Each row is a point on a landscape with many valleys, with its height.
From any point a ball rolls to the lowest of the 2 points nearest to it. It stops when none of these is lower. Distance is the straight distance between rows; heights are no part of it.
<1692> height 7.35: [ -8  22  17 -39 -21   7 -19  31 -41 -30 -14  46 -26 -45 -11  28   0  20
  10   3  33]
<1754> height 2.87: [ -4  -9 -20   0 -45  26  -7  29  44   4   2  13 -97 -20  13  14   8 -50
 -26 -23   7]
<524> height 8.85: [ 21   8   2   8  10 -18   9  25 -13 -37 -21  29  43  85 -15   1   9  27
  52  38 -13]
<1352> height 5.08: [-19  29  -5 -14 -28  38   8  18 -78  -3  12  12 -23  15   7  13  14 -45
 -28   0  11]
<1730> height 7.50: [ -3  -3   1 -30 -19  -8   7  28 -56 -33  -9  72  -1 -36 -32  30 -25  29
  19   1  37]
<477> height 0.25: [-48  38 -19  21 -16  40   8  -8 -48  -7  13 -23   7  -7 -14  10  39 -27
 -30  59 -10]
<2071> height 5.84: [ 49  -6  -1  10 -12  -3 -41  60  57  29  -4 -17 -15  28  38  -1 -23   8
  43  -4 -23]
<1455> height 5.74: [ 38 -18  10  11  -4 -16 -22  21  70   8  -4  10 -25  17  19 -12 -29  17
  42 -20  -6]
<1656> height 2.18: [ 44 -12  57 -39  -8 -43   5  -6 -25  10  -5  27  -6  23  47  -5  -9 -38
  -4 -62  11]
<499> height 8.52: [  2  17  10 -10  19  -7 -21  10 -61 -10   1 -23  34  48  21   1  21  -8
 -16  -8 -17]
<1256> height 7.06: [ -1  15  55 -55 -14 -45 -22   7 -28 -33 -27  46 -34  -7  15  35   5  -9
   7 -13  56]
<1685> height 7.48: [-20  12   8 -34   8  11 -15   8 -63 -17 -13  31 -12 -72 -10  18  -4  28
 -10 -29  29]
<441> height 5.86: [-14  18 -15  21 -34  23 -15  55  56 -18  10   8 -54   7  -3  15  12  -2
  15  52   6]
<1175> height 8.42: [ 36   2   8 -23  20 -10 -25  33 -48  14  -7 -26  44  35  17   2   1  -6
  19  -7 -34]
<502> height 4.17: [-17 -28 -29  19  24  10  20 -34   2  -6  -1   4  49 -12 -37 -12 -27  49
  17  30   1]
<214> height 3.32: [-14 -13 -39  42 -49  16  36 -19  20   6   0  16 -71  12 -11 -23  -7 -74
 -35  -2   1]
<1857> height 4.75: [ -2  -4  20 -20 -45  -9  10  28 -19 -22 -10  68 -54   0  -3  29 -12 -35
  -3 -12  41]
<1169> height 5.13: [-21  -4   5   1 -34  -3  18 -24  45  -1   6  31 -76 -14  10   5  10 -36
 -26 -33  46]
<2077> height 5.93: [  1  41   7  -7   3   6 -49  30  -9 -32   1  -3   6   8  -3  31  43  29
  17  41   5]
<1792> height 7.29: [-13  14  15 -67  28 -40 -47 -13 -40 -43 -23   3  14 -16   7  23  33  27
  12 -23   9]
<206> height 5.98: [  4 -12 -32   1 -36  29  20  32 -25  12 -10  55 -12 -17 -39   6 -32  19
  24  13  23]
<1056> height 5.48: [  0   5   6  10  -4  16  29 -16 -40  23  27  -9   2  32  14 -16   3 -59
 -39  -4 -15]
<1972> height 2.05: [-48  -1   7 -20  39 -11  30 -89 -13  -3  17 -17  36 -24   2 -17  16  16
 -38 -17  20]
<782> height 4.61: [ 11   0 -26   7 -45  46 -15  60  -4  30   1  -3 -58 -10  25  12  -2 -60
 -25 -10  -8]
<647> height 5.44: [  2 -28 -31  40 -28  29   8  23  18  22   2  16 -20  -9 -21   0 -35  14
  29  11  -8]
<1966> height 6.39: [  5   6  26  13  12 -32  -5 -20  93   6  17 -29  -7  46  12  -1   7 -23
   1   7  -8]
<1496> height 6.51: [ -22   51  -20  -16   28   14  -15  -22 -102   -4    1  -15   46   19
   -6    5   28   10  -23   19  -27]
<130> height 5.89: [-23  22  -1  14  -7   8 -23  24  88 -28  14 -29 -43 -34 -16  18  30  31
  13  62   3]
<1856> height 3.25: [ -9 -43 -10  56  -2 -17  30 -52  69  29   6 -35   5 -10 -14 -31 -48  -8
 -16   8  -6]
<347> height 5.76: [ 17 -25  33 -33  44 -32  10 -47 -17  -1   9 -11  30  15  22 -13   1  15
 -19 -47  -2]
<1241> height 5.91: [ 46  13  21  20  -8 -11 -34  51  74  27   7 -21 -26  37  47  -7  -3 -31
  22  -3 -35]
<310> height 6.32: [-25  71  -7 -22  11   7 -39   8 -80  -9   2 -26  26  -2 -11  24  40  12
 -13  21 -10]
<2074> height 8.29: [ 37 -22  17 -29   4 -21 -40  55   6   7 -25 -11   2   5  36  20  -9  30
  20 -15   0]
<1605> height 5.99: [ 30   0  16  25   9 -22  -2  24  53  10   6 -20   4  41  34  -4   1  -6
  26  12 -34]
<832> height 5.70: [ -3  21  15 -17  41  -7 -44  29 -16 -18 -18 -21  31   8  -4  23  36  54
  26  26 -14]
<159> height 7.21: [-19  20  37 -57  -8 -32 -21  18 -43 -40 -14  34 -20 -48  23  42  18  26
   3  -5  36]
<1671> height 8.11: [ 77 -35  27  -4   8 -32  -7  39 -17   4 -29  10  42  40  17 -40 -27  12
  40 -20 -17]
<211> height 6.89: [ 12  -4  37 -46 -13 -43 -16   3 -53 -19 -31  44  -6   2  23  21 -17  -2
   4 -34  30]
<137> height 5.83: [-52  34   0  26  21   2  -9 -20  22 -36   9 -39  34  -5 -37   8  41  37
  -6  77  -4]
<1367> height 5.65: [  8  31   7   5 -18  17  15  11 -35  18  10   7 -19  57   7  -3  12 -79
 -22  -2 -14]
<1974> height 4.53: [  4  21  25 -24 -45  -8 -19  53  -2 -14 -28  54 -41  20   9  38  -2 -24
  24   2  29]
<1263> height 4.72: [-10  42   5  20   3   8  -2  25   2 -18  -1 -38  31  65  -8   5  26 -32
  -3  64 -31]
<682> height 6.55: [-12   1  23 -14   4 -15  14 -34  23  14  27 -27 -38   6  40  -1  24 -59
 -43 -34  12]
<1039> height 4.33: [ 15  21  49 -38 -19 -38 -39  46  15 -25 -28  29 -29  17  40  43   7 -21
  14   8  24]
<190> height 1.84: [ 14   7  -5   1  -5  15 -20  46  12  12 -10   3  17  23   2   1  -1  17
  31  16 -13]
<1923> height 3.96: [-13 -22 -51  10  -8  43  43 -10 -13  -2   6  33  -4 -62 -40   3 -34  35
  -7  -2  33]
<1735> height 0.94: [-48  47 -21   3 -12  46 -13  20 -67 -15  19 -19 -17 -33 -18  10  44 -15
 -30  29 -12]
<1194> height 2.74: [ 49   4  40 -24  10 -48  -1 -13  10  19  16   1  13  34  47 -14 -14 -38
   0 -47 -14]
<222> height 4.09: [  6   7   8  18  -3  -8  34 -28  31   8  18   0   0  49 -11 -25   1 -32
  -1  -4  -2]
<1044> height 8.34: [ 49   0  19 -28  26 -13 -50  52 -22  25 -23 -30  28   5  47   9  -5  18
  20 -18 -41]
<937> height 2.61: [  9  15   4  32  -8 -13 -21   7  94  28   2 -56 -38  17  40 -10   2 -52
 -13   2 -34]
<1949> height 2.94: [ 17 -34 -12  44  16 -30   6 -58  87  37   4 -46  23 -18   9 -35 -41  16
  -5 -19 -30]
<77> height 5.79: [-16 -16 -26  20 -25  44  44   5 -41   2   6  49 -20 -14 -27  -1 -28 -11
  -1   0  17]
<799> height 6.28: [ 34   3  15  21  -4 -38  12 -12  76  -7   9   1 -20  60  14 -20 -18 -23
  20 -18   3]
<960> height 5.22: [-30  -2 -12  12 -10  15   2   1  39 -12  10  -2 -34 -65 -17  33  12  38
  -1  14  24]
<352> height 3.81: [  3 -10  -9  50  -5 -11  33 -29  48   5  14 -33  21  34   2 -21 -15 -15
 -10  16 -20]
<1060> height 4.74: [-43 -30 -54  56  -6  31  48 -39  36  12   3   8  26 -45 -57 -14 -35  32
 -15  47   2]
<1694> height 4.50: [ 13 -13 -17  10 -25  34   2  33 -14  51  -3 -31 -44 -22  20   5 -18 -37
 -21 -31 -24]
<194> height 3.11: [-44  15  -8 -13  10  16  17 -35 -32 -27  21  16 -10 -55 -18  13  14  23
 -22 -11  22]
<1993> height 7.09: [-29  49  30 -55  36 -31 -37 -19 -69 -53 -29  31  31   4  -6  16  36  29
   3  -2  27]
<1863> height 5.23: [ -8 -25 -27 -12  32  14  30 -38 -58 -23 -18  43  55 -22 -32 -19 -25  61
  14   1  19]
<290> height 4.32: [  8  33  31   2  30 -32 -26  -7   8 -14   8 -28  59  74  10 -13  32 -12
  21  30 -40]
<207> height 4.84: [-30 -16 -10  -5  10  18  -8 -17   2  49  21 -72 -19 -73  32   7   5 -23
 -44  -7 -12]
<1450> height 6.84: [ -6   8  15  -2  51 -35  -1 -34  16 -29  -2 -23  50  50  -5  -2  34  38
   8  21 -10]
<755> height 4.52: [ -8  23  11  30   0  -5   4   7  42 -21   9 -11  19  48 -19  -1  39  -5
  11  64 -19]
<1183> height 5.03: [ -2 -13 -23   0  25  15  22 -29 -63   3  -4  -5  41   0 -13  -8 -12   3
  -4 -12 -21]
<816> height 2.26: [-18  -7  50 -37  27 -45  14 -69  13 -38  -2  27  -5   5   9   6  19  16
  -2 -29  51]
<1318> height 2.63: [-17   5 -14   3 -24   5 -19  15  75   5  -8 -21 -77 -12  19  16  20 -31
 -21 -12  -2]
<1510> height 5.30: [ 52 -29  -2   7   7 -19  38 -32 -22  23   8  19  40  22   8 -47 -45 -22
   4 -54 -19]
<1698> height 6.64: [-18  22   6   0 -11   7   4   1   3   2  16  -9 -50  11  23  13  39 -57
 -39 -11  21]
<1332> height 7.03: [ 18  -8  14 -17  35 -24 -18  -9  -1 -27 -16   6  45  40  -7  -8  12  32
  16   0   1]
<439> height 5.49: [-25  29   8 -19  33 -21 -27   0   8 -31   1 -42  24   3  -4  25  43  38
  -4  26  -8]
<1646> height 5.12: [ 13 -15  46 -22  21 -60  17 -58  42  -4  18   3   1  42  20 -27   5  -9
   2 -36  15]
<266> height 4.55: [  5 -11  20 -26 -11  16  -9  12 -15  28   8  -8 -38 -44  37  29  -4  -7
 -26 -39  -2]
<1180> height 4.36: [-16 -19 -39   8  18  30  17   6 -27   7  -1  10  14 -70 -39   6 -16  58
  12  -2   4]
<395> height 6.66: [-23  25   1  -6   9  11  -3   9 -62 -26 -12   5  40  -6 -37  10   5  42
   7  22  -2]
<1638> height 0.86: [-29  22 -22  20  -9  34   2  10  -2  10   2 -24   4 -16 -16   7  19  -9
 -20  45 -13]
<1809> height 3.01: [-19  12  23 -17   4 -21   4 -31  11 -42 -12  39 -11   2  -3  12  19  17
  -5  -9  56]
<1121> height 5.21: [-39  15  -6  35 -25  24  21  -4  27  -6   6 -28 -25  33   0 -17  22 -86
 -51  37  -4]
<1763> height 7.12: [  6  16   9 -28 -21  22 -34  53 -46  12  -8 -14 -11 -77  26  30   4  16
  -1 -25  -2]
<646> height 5.45: [-24   7  -1  -6  16   6 -17  -1  41 -17   4 -16   1 -59 -17  21  31  68
   9  32  14]
<997> height 6.21: [ 17 -14  16 -17  49 -22 -32 -22  18  23  -3 -56  37   2  28   0   5  16
 -11 -27 -43]
<955> height 3.27: [ 50 -45  33 -10  50 -54  -2 -30  69   0   1 -13  31  31  20 -49  -9  31
  24 -30 -13]
<1276> height 8.19: [ 77 -31  31 -14  -2 -39 -26  58  18  13 -28  44  25  49  29 -30 -41  16
  67  -9 -14]
<1918> height 4.45: [ 15  -4  28   7   4 -22  33 -39  -1   1  18  17  -3  63  12 -22 -15 -47
   4 -35  17]
<1965> height 6.45: [-22   5   6 -12  11   9  10 -41   0  20  27 -52 -16 -13  27  10  24 -30
 -40 -24  -4]
<49> height 4.49: [-41 -19 -35  35  14  18  30 -45  10  15   5 -26  33 -35 -40 -13 -17  31
 -19  18   6]
<2054> height 4.35: [ -1 -22 -40  41 -42  41   8  22   8  36  12 -32 -46 -34  -1   0 -17 -35
  -6  -1 -27]
<2005> height 1.37: [ -1   4  -1  21   2  20  -4  29  11  14   2 -42   8   5  10  13   8   0
   0  26 -25]
<1356> height 5.33: [-27  34   0  17 -29  28   3  20   0 -19  12  -7 -36  48   5   1  46 -86
 -46  37  -8]
<398> height 6.91: [-29  27  -8 -22   7   9  27 -40 -98 -24   7  30  23   9 -18  -4  10 -19
 -19 -16  27]
<1373> height 5.10: [ -7   6   1  50 -18  19  14   0  19  18  10 -38   5  38   4 -17  -2 -66
 -26  43 -19]
<104> height 8.24: [ 59 -39  27 -21  11 -40 -48  63  24  15 -36  16   5  22  33  -4 -29  37
  50 -12  -2]
<236> height 3.60: [ 48   7  46 -14  35 -31   4 -15  24  17   8 -35  48  61  21 -45   2 -11
  15 -20 -36]
<624> height 6.42: [-23  17 -28 -16  30  38  -6  14 -62 -30 -21  25  42 -49 -53  -1   4  63
   5  32   9]
<2092> height 7.20: [ 25  -2  15 -46 -22   8 -42  64 -34  37 -19  -1 -15 -37  45  38 -10   6
   5 -37  -4]
<179> height 3.20: [ 68 -25  46 -23  25 -49  -2 -17  23  22  15 -18  34  42  34 -55  -5 -11
  12 -60 -25]
<293> height 4.95: [-14  11  16 -21 -32  -8  18   0   2 -28   7  34 -60  -2   9  12  18 -39
 -17 -26  43]
<909> height 5.34: [-13  -5 -46  37 -33  37   8  25  38  -8  18  36 -25 -72 -62  15  -4  29
  22  62   4]
<1691> height 4.28: [-24  18  -3  15  -9   8  -2  14  36 -18   8 -12  -4   7 -29  23  30  17
  16  58  -4]
<1705> height 6.00: [-50  29 -15  10  23   6 -10 -24 -11 -32   1 -26  44 -42 -52  -4  26  54
   7  57   0]
<1990> height 5.01: [-28 -31 -26   6 -17  23  17 -11  29  15  13   4 -41 -74  -2  10  -5  28
 -17 -17  19]
<500> height 7.66: [ 13  -4  -8 -20 -17  14  -6  28 -56 -22 -31  62  13  10 -29  12 -12  25
  25  12  22]
<1011> height 4.27: [ 35 -53   4  -4   5 -14  11 -14  19  -1 -18  38  25   4  -8 -27 -44  29
  35 -37   8]
<879> height 3.16: [ 14 -22 -27  21   7  10  22  16  19 -12  -9  53  29  17 -61  -7 -26  62
  52  60  -1]
<576> height 5.97: [ 17  25 -12  33 -17  10 -10  41  50 -13  -3  -2 -24  39   9   6   2  -8
  34  33 -10]
<1504> height 5.47: [-43  -1  -7  10  12  -1  33 -69  36  -5  18 -23 -13  -6   8  -2  17 -19
 -27   4  19]
<1274> height 5.94: [ -7 -30 -32   2 -15  22  20   8  -5 -10   6  77   9 -31 -53  -4 -32  56
  28  16  27]
<1425> height 7.59: [ -2 -15   2 -55  46 -21 -24 -21 -39   3 -28 -12  41 -45  18  13  -3  44
 -15 -39   2]
<1672> height 7.80: [ 47 -21   4   2  13 -12  23   2 -73  15 -11  17  51  43  -9 -50 -35 -11
  19 -17 -25]
<836> height 4.82: [ 31 -16  47 -10   0 -41  29 -52  26   1  23   9  -1  43  29 -38 -16 -37
   3 -72  15]
<636> height 3.52: [ 14 -28 -29  60 -16   2  34 -26  -3  30   5  -2  29  14 -11 -34 -38 -11
   5  -1 -24]
<119> height 6.52: [ 12  21  30  -1  24 -22   6 -15  50 -12   9 -12   5  50   4   8  32  -4
  -3   2  15]
<1956> height 1.33: [-35 -12  15 -25  30 -24  21 -74  12 -14  17   7  -1  -9   5  -2  14  23
 -32 -31  47]
<800> height 2.57: [-50  20  -3 -31  33   3  11 -67 -43 -17  12 -13  21 -49  -9  -6  10  46
 -37 -12  25]
<1752> height 5.56: [  0 -22  -7 -16 -23  15  37  -5 -58   0 -11  58 -21 -11 -20  -5 -26 -10
 -12 -37  27]
<903> height 3.71: [ 13 -33 -27   3  16  17  24  -9  -3 -23 -21  27  57   9 -57 -24 -34  67
  32  38   1]
<411> height 5.46: [-11  45  23  -1  -9   1  19  15  -9 -17  18   8 -29  83  11  -6  41 -88
 -36   6  -5]
<1558> height 5.60: [ -5 -31 -27 -16  19  17  30 -16  -8 -15 -17  43  27 -38 -35 -13 -28  72
  13  -1  32]
<2055> height 2.78: [ 14   9  39 -52 -17 -41  -8  -4 -29  -5  -4  24 -35  18  53  23   0 -45
  -4 -58  40]
<1047> height 4.51: [-25 -27 -55  49 -23  35  20  -8   5  41  -1 -24 -45 -47 -12 -15 -25 -48
 -42   1 -10]
<1575> height 6.68: [-14  23  39  -5  31 -33  -9 -29  32 -51   0 -18  22  59  16   5  51  12
  22  16   2]
<88> height 4.65: [ -6 -42 -40  27 -25  37  28 -29  15  66  19 -13 -32 -45  -6 -11 -45 -27
 -33 -27  -5]
<1024> height 5.71: [-45  17   2  35  14   2   5 -31  27 -11  16 -40  13 -20 -14  -1  30   9
 -19  46   1]
<1913> height 5.31: [-26 -18  -1   1 -13 -13  22 -42  30  -1  18  -6 -48 -13   2  17  12 -17
 -16 -26  28]
<1519> height 6.06: [ 11   3  -8  24 -16  -3   7  19  56  13   0 -13 -31  26  -5   1  -7 -28
   3  18 -15]
<1097> height 4.73: [-23 -21  -4 -23   0  33 -10   1 -10  28   8 -43 -40 -60  37  31  28 -15
 -52 -32  -8]
<762> height 5.43: [ 11 -15  32  -4  49 -40  20 -63  34  -5   8 -25  39  27  12 -32  19  13
  -9 -33  -1]
<299> height 6.10: [-15  12 -38  22   1  27  -9  21  24 -33   7  23  32 -43 -66   7  18  85
  32  61   2]
<1531> height 8.74: [ 16  21  10   9   9  -4   9   9 -31 -18   3   9  50  88 -25 -14  14 -20
  33  32 -19]
<691> height 4.83: [-23 -47 -28  19 -14  21  34 -32  32  48   9  -6 -50 -89  -4  -3 -36   6
 -28 -33   9]
<1529> height 5.59: [-42  -5   1  33   7 -23  13 -57  62  -2   6 -41   0  11 -12  -6  15 -11
 -22  35  11]
<1264> height 5.77: [ -2   8  -7  -5  18  11 -21  19  45 -43   1  12  12 -34 -31  12  27  84
  44  51   9]
<1219> height 6.87: [-25  32   7 -22   7 -20 -16  -1 -60 -34  -6  36  20   1 -19  26  22  18
  11  12  20]
<1456> height 7.45: [-16  21  21 -57  47 -31 -37 -41 -24 -23  -6 -13  35 -35  20  15  27  44
  -8 -37   6]
<1486> height 6.38: [ -7  -6 -37  11   4  37   4  15 -30 -20  -8  20  47 -41 -63   4  -9  73
  23  62   0]
<1517> height 2.64: [ 20  -9 -27  11   0   8  -8  56   7 -13 -29  34  38  34 -31   7 -16  67
  47  51 -17]
<192> height 6.70: [ -35   35  -19  -32   28   12    2  -33 -111   -1  -11    7   47   -9
  -14    3    5   -3  -21  -10    8]
<1778> height 6.34: [  8   5  24 -19  29  -5  -7 -22   6  29  12 -47   9 -10  39   2  14 -10
 -27 -37 -15]
<1399> height 5.26: [-23  -8 -28  28 -24  26  12   2  13  -1   2  16  -3 -23 -39  10  -8  28
  24  28   9]
<625> height 7.79: [ 24   8   5  -6 -27   9 -17  64 -51 -15 -24  35  -7  21  -4  24 -12  -6
  25   5  11]
<823> height 3.23: [-10  37  34 -39 -16 -12 -23  13 -29 -13  -1  15 -39  14  36  26  24 -42
  -9 -21  27]
<680> height 3.54: [ -8 -32 -17  74  10  -2  19 -50  39  33   3 -39  39   4 -22 -22 -25  -3
  -1  25 -22]
<727> height 3.84: [ 13 -12 -38  49 -37   4   9  -4  52  21  13  -8 -54  12 -10 -27 -43 -67
   1  -9  -6]
<351> height 5.07: [-27 -12 -10  -5  34   7  -9 -28  32  32   9 -59  -1 -57  11  10  20  34
 -20 -11  -8]
<334> height 4.05: [  4  44  45 -28  -9 -21 -31  31 -18 -46  -8  16 -10  36  18  35  29  -7
  13  14  25]
<1790> height 4.77: [ -7   4 -25   8 -44  52   4  22 -41  27  -3  -4 -45   3   8   2   3 -77
 -33   2 -16]
<1335> height 4.96: [ 50 -47 -16  21 -10  -4  45 -22 -25  23   2  50  11  24  -9 -54 -62 -20
  34 -50  -9]
<977> height 8.62: [ -2  26   0  11  22  -9   6  -6 -69 -23   6 -11  44  65  -4  -8  24 -29
   3  19 -26]
<1774> height 2.42: [  7   7  -2  20 -17  -5 -16   9 108   4   8 -25 -67  23  26  13  10 -34
 -17   6 -15]
<1139> height 5.75: [-34  14 -20  26 -34  15  -7  28  77 -12  17   7 -63 -39 -25  14  20   0
   0  55   6]
<812> height 6.74: [-12  26   7 -11 -28  24 -19  37   1   2  -2  -8 -49  12  22  26  29 -30
 -12   1  -4]
<357> height 6.02: [ 26   0  27 -31  20 -31   7 -40 -46  20   9 -19  41  16  37 -28  -4 -23
 -18 -58 -15]
<365> height 3.98: [ 28   3  24  10  33 -45  10 -21  18 -12   7 -31  55  85   5 -36  11 -19
  21  17 -29]
<2014> height 4.19: [-11  -3 -50  53 -37  32 -11  38  49  28  -7 -30 -53 -14 -16   3 -18 -41
 -11  33 -24]
<731> height 3.85: [ 20 -26  -3  24  -8  10  21 -26   5  41  16   7   8   7   6 -16 -27 -13
  -7 -32  -7]
<1584> height 5.32: [-17   8  -3 -10 -27  15  18   1 -59 -11   2  36 -28  -1  -1  12   3 -23
 -11 -16  37]
<934> height 4.94: [-51  -4 -15   2  26   9   0 -47   2  33  20 -58  18 -69  24  -3   9   7
 -53  -3 -15]
<621> height 3.66: [ -4  40  39 -39 -16 -17 -26  36 -65 -35 -14  39 -18   6  16  36  34 -21
   5   4  30]
<484> height 3.59: [ -9 -23 -30  42 -36 -15  28 -36  42   5  17   8 -73  21  -7 -34 -34 -88
 -16 -32   4]
<1215> height 6.94: [-35  16  -5 -25 -18  32 -39  31  -7   8   6 -27 -53 -85  14  34  51   4
 -31  -4   9]
<1769> height 6.31: [ 33 -22  34 -53  43 -60   0 -33 -61   4 -17   3  52  25  21 -37 -18 -12
  -5 -58   3]
<1303> height 7.60: [-24   2   2 -45  17  -3 -34   5 -35  -8 -24  11  15 -90  -8  23  -5  57
  -9 -35  11]
<1839> height 3.51: [-31  18  14 -17 -15  -3   7  11  -8 -47   5  55 -26  -9 -21  10  30  17
  10  13  40]
<701> height 6.09: [ 18 -10  11   3  10 -15 -18   8  39  15   3 -46  16   8  32  -5   9   1
  11 -16 -39]
<1268> height 3.78: [ 42 -53   9  -1  27 -47   9 -33  61  -6 -16  29  26  27  13 -39 -33  45
  40 -40   9]
<1722> height 4.37: [ 18 -25   5 -18 -14  13   2  -3 -37  43   5  -6 -19 -27  49   9 -20 -36
 -24 -67   5]
<2084> height 7.98: [ 49 -13  27 -25  30 -39   3  13 -43   2 -20  26  51  51  10 -28 -21  -2
  19 -31 -18]
<1418> height 2.23: [ 37  -7 -12 -10   3  16 -28  73 -17   2 -34  11  29  24   1   4 -25  41
  48  34 -14]
<852> height 7.88: [ 29  26  -2  -2 -36  28   1  68 -24  -8  -8  33 -10  58  -5   9  -2 -36
  23  19  -7]
<1228> height 5.58: [-27  -9 -41  40 -47  40  -6  20  64   9  11  14 -60 -60 -55   9  -4  15
   1  44   0]
<1979> height 4.15: [ 30 -17   3  -6  -9  14  18   9 -23  36   2  12 -12 -13  15   3 -42  -7
  -1 -50  -4]
<1129> height 2.62: [ 44 -33  12  24  29 -21  -2 -28  73  42  -1 -51  34   2  29 -45 -27  26
  17 -30 -42]
<1045> height 4.76: [-16 -26 -28  20  15  16  29 -48 -36  31  -2 -14  52 -29 -15 -11 -30  31
 -21  -4 -11]
<1283> height 3.22: [ 28 -18 -30  61 -18  15  18  15  21  50   3 -29  10   1  -5 -21 -50 -24
   2  10 -39]
<1008> height 5.61: [ 24 -19 -14  25  -3  -7   0  13  40  14   2  17   1  14  -4  -9 -41  13
  36   2 -14]
<177> height 6.18: [-35  31 -29 -19  41  12 -19 -11 -31 -33 -14  -7  50 -56 -36   3  20  81
   8  41  -1]
<1848> height 3.55: [-39   1 -24  12 -11  45  24 -20 -19   2   6  28 -11 -73 -31  -7  12  22
  -9  11  23]
<1311> height 7.56: [ 41 -30 -10 -17  11  -6  37 -12 -62 -18 -14  47  58  60 -31 -43 -22  10
  24  -6   3]
<1604> height 3.93: [-34  30  14  -4 -13  24  13   8   8 -36  18  11  -9 -18 -37  17  39  16
   6  34  27]
<995> height 5.27: [-20  12   7 -10  36  10 -20 -21   6   7  21 -52  12 -12  10  25  38  29
 -21   0 -15]
<971> height 4.78: [  5 -16 -34   1  -1  24  11   1 -69 -12  -8  37  35 -42 -40   3 -29  60
  13  -2   6]
<689> height 7.04: [-21  19   3 -40   4  11 -43  23 -36   8   5 -27 -20 -86   6  35  26  20
 -31 -17  14]
<1893> height 7.70: [ -4 -24  -9 -30  23   4  -7 -21 -22  10  -9  -3  22 -72  11   9  -4  65
 -11 -36  21]
<1063> height 6.65: [ 33 -10  43 -47  21 -39  -9 -10 -66  -3 -26  27  24   9  14   2 -16 -11
  10 -44   7]
<1310> height 3.10: [-20  -9 -22  16 -54  31  21  10  31  -1   4  20 -99 -10  -8  -7   8 -67
 -37  11  14]
<1749> height 6.16: [ 13 -16  -3  28 -26  -9   3  12  53  -1  11  16 -38  46   5  -7 -28 -39
  12 -19  10]
<1563> height 6.85: [-13  25   2  -9 -15  29 -39  49  -1  -1   1 -16 -43 -39   8  32  38  -1
  -5  13  -3]
<1229> height 3.00: [ 32  -4 -31  46 -18  19 -10  42  27  53   9 -59   5  -1  26 -13 -32 -21
  -2  18 -59]
<1921> height 6.15: [-10  58  12 -22  12   2 -46  30 -44 -26  -9 -31  10  15   7  35  50  -1
  -1  29 -21]
<1869> height 7.28: [ 37 -14  17 -13  25 -15   6  -3 -30 -37 -16  44  45  63 -22 -27  -6  19
  27   7   8]
<433> height 2.90: [ 58 -39  12   5  26 -41  -9  -5  80  22   5 -21  25  13  39 -31 -33  42
  36 -28 -20]
<616> height 4.93: [ -3  34   9  31  -1   0  17  -2  -1   3  25 -23  28  65   1  -6  15 -50
 -17  30 -17]
<802> height 4.03: [  2 -18 -32  58 -33  14 -14  19  70  29  -3 -36 -56  24  -9 -17 -32 -59
  -8  10 -35]
<667> height 2.80: [ 27  -6  -3  46  -7   4 -22  25  76  51  -2 -63 -22  11  23 -11 -24 -28
   6   1 -49]
<414> height 5.29: [ -4   5  -7  19   9  12  26 -20 -43  23  13 -18  29   7   9 -10  -7 -18
  -9   2   4]
<169> height 5.00: [-19 -10 -57  39 -17  43  29  -3  30   3  14  26  17 -54 -56   5 -24  40
  12  48   2]
<1080> height 7.26: [ 31   4  27 -36 -36 -22 -41  71 -17  15 -29  21 -29 -16  44  42 -17   9
  20 -11   8]
<990> height 4.89: [-25  17 -13   2 -31  39   1   8 -47 -10  10   0 -41 -22   9   6  34 -57
 -45   8   0]
<2091> height 4.63: [ 50 -38  -4   0 -14 -16  22   7   5  17 -16  47   8  21   1 -22 -59 -17
  29 -42   6]

Where does a ball stop that starts at each point below?
<1219> => <1656>
<1367> => <1956>
<625> => <1129>
<1303> => <1129>

Call two points neighbours if one is among the 2 nearest of the other. Go from one point of each pair to the other, from neighbour to neighbour, staying as low as possible. Name the highest point that can't be avoided.
<1656> and <169> => <624>
<2054> and <1956> => <1367>
<2054> and <477> => <990>
